The views of a scene show one set of named points, each view turned or mirrored, shifted and resized as a whole, with a little noise and some points left out.

Scene 1
View 1
nir: [-13,-7,-5,23,-3,-6,8,17,11,-11,-3]
rikiz: [2,6,-13,27,-2,-21,37,19,39,-7,-1]
Vosov: [-2,-6,-6,2,-4,-13,6,10,12,-6,-3]
zibus: [-12,1,-5,14,0,-6,19,3,19,-1,-1]
Tev: [-7,1,-3,7,2,-5,10,-1,14,-7,-7]
Pov: [-19,-2,-3,0,1,4,13,-10,8,6,1]
Gud: [-10,7,-7,9,2,-6,32,-6,29,8,2]
Gofa: [3,-4,-16,9,-5,-19,28,19,30,1,4]
pid: [-10,7,-1,7,1,-4,21,-9,21,-3,-5]
suten: [-6,6,-5,16,2,-9,26,3,27,-3,-2]
diri: [10,-4,-22,-14,-6,-20,28,15,29,13,8]
Lopu: [10,3,-20,-12,-4,-21,34,7,35,12,7]
View 2
Vosov: [11,-25,-21,5,3,-18,15,18,21,9,1]
Tev: [-4,-38,-10,3,11,-24,3,25,3,11,7]
Gofa: [-4,-36,-32,12,6,-27,14,7,48,-1,-4]
Gud: [-17,-44,-34,6,15,-27,5,6,16,-11,-8]
Pov: [2,-29,-33,-2,16,-17,13,7,-12,-3,-1]
zibus: [-6,-37,-23,4,17,-25,9,11,16,5,4]
suten: [-13,-43,-25,7,15,-28,7,11,23,1,1]
nir: [8,-30,-20,2,24,-24,18,13,22,20,19]
pid: [-18,-48,-20,3,17,-30,-3,16,-3,-2,1]
Lopu: [-8,-33,-42,12,-10,-22,8,3,40,-19,-27]
rikiz: [-20,-50,-25,13,15,-36,8,11,56,3,1]
diri: [2,-27,-46,11,-9,-17,16,3,44,-14,-24]
View 3
zibus: [-18,5,-4,-4,8,17,-5,10,-13,41,-7]
diri: [-18,4,-16,5,-11,27,24,15,1,20,-33]
Pov: [-10,-14,8,2,12,17,0,-3,-20,39,-10]
Tev: [-12,10,-5,-9,19,14,-12,-8,-6,47,0]
Gud: [-20,9,-5,-3,-2,18,5,11,-20,52,-18]
nir: [-17,2,-4,-8,19,12,-16,15,-5,24,5]
Vosov: [-13,2,-9,-2,14,19,0,0,2,22,-8]
rikiz: [-31,31,-23,-14,-7,18,0,29,-2,41,-13]
Lopu: [-18,10,-16,4,-13,25,25,10,-1,34,-36]
suten: [-20,13,-11,-8,5,17,-3,10,-11,45,-9]
View 4
Vosov: [-11,2,1,3,-8,-13,-10,-1,-6,-6,10]
suten: [-16,1,4,-9,5,-13,-12,-6,-12,-3,5]
Pov: [-11,8,-10,12,12,-11,-11,1,-3,0,13]
diri: [1,1,2,-10,-6,-17,-25,-3,-8,-22,11]
Lopu: [-4,1,3,-12,-1,-18,-27,-3,-11,-23,6]
nir: [-13,2,1,-1,-5,-10,-2,-3,-6,7,14]
zibus: [-14,3,2,-4,5,-12,-11,-4,-9,-2,7]
Gofa: [-8,-1,8,-15,-7,-15,-15,-5,-12,-10,7]
Gud: [-12,2,2,-11,13,-14,-17,-4,-12,-7,3]
Tev: [-23,1,2,5,5,-13,-7,-1,-9,0,1]
pid: [-18,3,0,0,10,-14,-13,-3,-10,-5,2]
View 5
zibus: [-9,-1,17,-27,-6,-15,-1,4,1,-4,1]
diri: [-6,-3,8,-18,-7,-21,-16,20,-32,-22,-13]
Tev: [-4,-1,9,-30,-3,-10,-3,-6,16,-5,12]
pid: [-12,-5,7,-33,-6,-13,-8,-2,6,-7,5]
rikiz: [-11,-4,14,-6,6,-19,8,2,0,-17,-26]
suten: [-11,-4,13,-25,-5,-15,-1,1,5,-9,-6]
Pov: [-11,-1,17,-42,-18,-15,-9,8,-3,2,16]
Gofa: [-5,-1,14,-11,0,-19,-2,11,-13,-16,-16]
Vosov: [7,3,14,-19,-6,-15,-8,10,-5,-10,12]
nir: [5,6,24,-16,-6,-17,10,9,8,1,10]
Gud: [-21,-6,12,-34,-6,-15,-6,4,-2,-7,-11]
View 6
zibus: [-3,11,-6,-7,15,-9,-17,-16,-12,-26,9]
Vosov: [-8,6,-6,-3,22,-5,1,-19,5,-25,13]
Pov: [6,17,-16,-11,29,-26,-10,-24,-13,-20,14]
diri: [6,19,4,24,12,-15,1,1,14,-22,-6]
rikiz: [-9,10,6,7,0,8,-21,-2,1,-33,1]
Gofa: [-2,10,7,10,5,-2,-11,-3,0,-27,0]
suten: [-3,12,-5,-3,10,-6,-25,-13,-10,-28,5]
Tev: [-11,12,-19,-17,22,-2,-24,-28,-7,-30,12]
Gud: [4,20,-6,1,10,-16,-28,-10,-13,-24,-1]
pid: [-4,17,-16,-9,18,-12,-28,-21,-7,-27,6]
Lopu: [6,24,0,23,7,-17,-11,2,11,-22,-12]

In a view up to two points have been moved. Name them for each view, in the order of its rows, or write none.
view 1 => Tev
view 2 => pid
view 3 => none
view 4 => Pov
view 5 => none
view 6 => rikiz
